The views of a scene show one set of named points, each view turned or mirrored, shifted and resized as a whole, with a little noise and some points left out.

Scene 1
View 1
Ruz: -9,8,-6,12,-9,10,-13,-4
zol: 8,17,-1,-4,-19,-4,1,-11
gavep: 3,12,0,15,-11,-15,4,-14
fek: -18,11,-3,16,-5,10,-17,-13
numi: -5,15,-9,1,-8,-3,-3,-6
ledo: 2,13,-5,0,-14,1,-4,-6
zezap: -18,7,-11,24,2,1,-10,-2
gedo: 3,5,-4,11,-14,3,-7,-2
suler: 0,4,-2,19,-11,-5,-3,-6
gar: -4,2,-2,29,-5,-9,-2,-6
Lasa: 11,2,2,9,-20,5,-8,-2
Raz: -2,14,-9,3,-8,-4,-1,-3
View 2
zezap: -5,13,8,-2,10,-2,0,-14
Raz: -3,5,2,9,0,-8,-4,-7
ledo: 0,6,-3,11,-3,-5,-6,-7
fek: 3,20,0,0,7,-3,-3,-16
Lasa: 4,5,-11,10,-4,9,-6,-12
Ruz: -1,14,-1,4,3,-1,-5,-16
gedo: -1,5,-3,9,0,2,-5,-9
gar: -1,3,6,-2,8,6,3,-5
zol: 6,2,-6,13,-5,-7,-4,-1
gavep: 5,0,2,4,2,-2,3,2
View 3
gar: 10,9,0,-12,29,0,-17,-1
gedo: 5,14,4,-8,9,-8,8,-6
numi: -5,22,2,-10,-2,3,-2,-1
Ruz: 13,7,25,-11,-3,5,2,-4
suler: 5,15,2,-8,20,-3,-5,-4
gavep: -8,24,-5,-3,23,-4,-13,-1
ledo: -5,22,3,-6,0,-5,7,-5
zezap: 13,3,11,-20,8,12,-16,0
Raz: -6,21,-2,-12,2,0,0,-2
zol: -15,31,1,3,4,-11,8,-5
View 4
gavep: -1,6,-9,-4,6,-14,0,-4
numi: -5,-2,2,1,-3,-10,10,-5
ledo: -4,-6,-1,7,1,-14,10,-7
Ruz: -10,-6,7,0,10,-10,15,-10
fek: -9,-5,6,-5,14,-2,19,-12
suler: -7,2,-1,-3,11,-16,5,-7
zezap: -15,2,11,-12,9,-8,12,-6
gar: -11,7,1,-11,15,-16,1,-5
gedo: -8,-5,1,4,8,-19,8,-9
Lasa: -6,-9,-3,8,13,-23,7,-10
Raz: -7,-1,3,2,-3,-13,8,-4

Which points are out of place in each view (at most two, in the order of its rows)? Write none if all are in place.
view 1 => none
view 2 => Lasa
view 3 => Ruz
view 4 => none
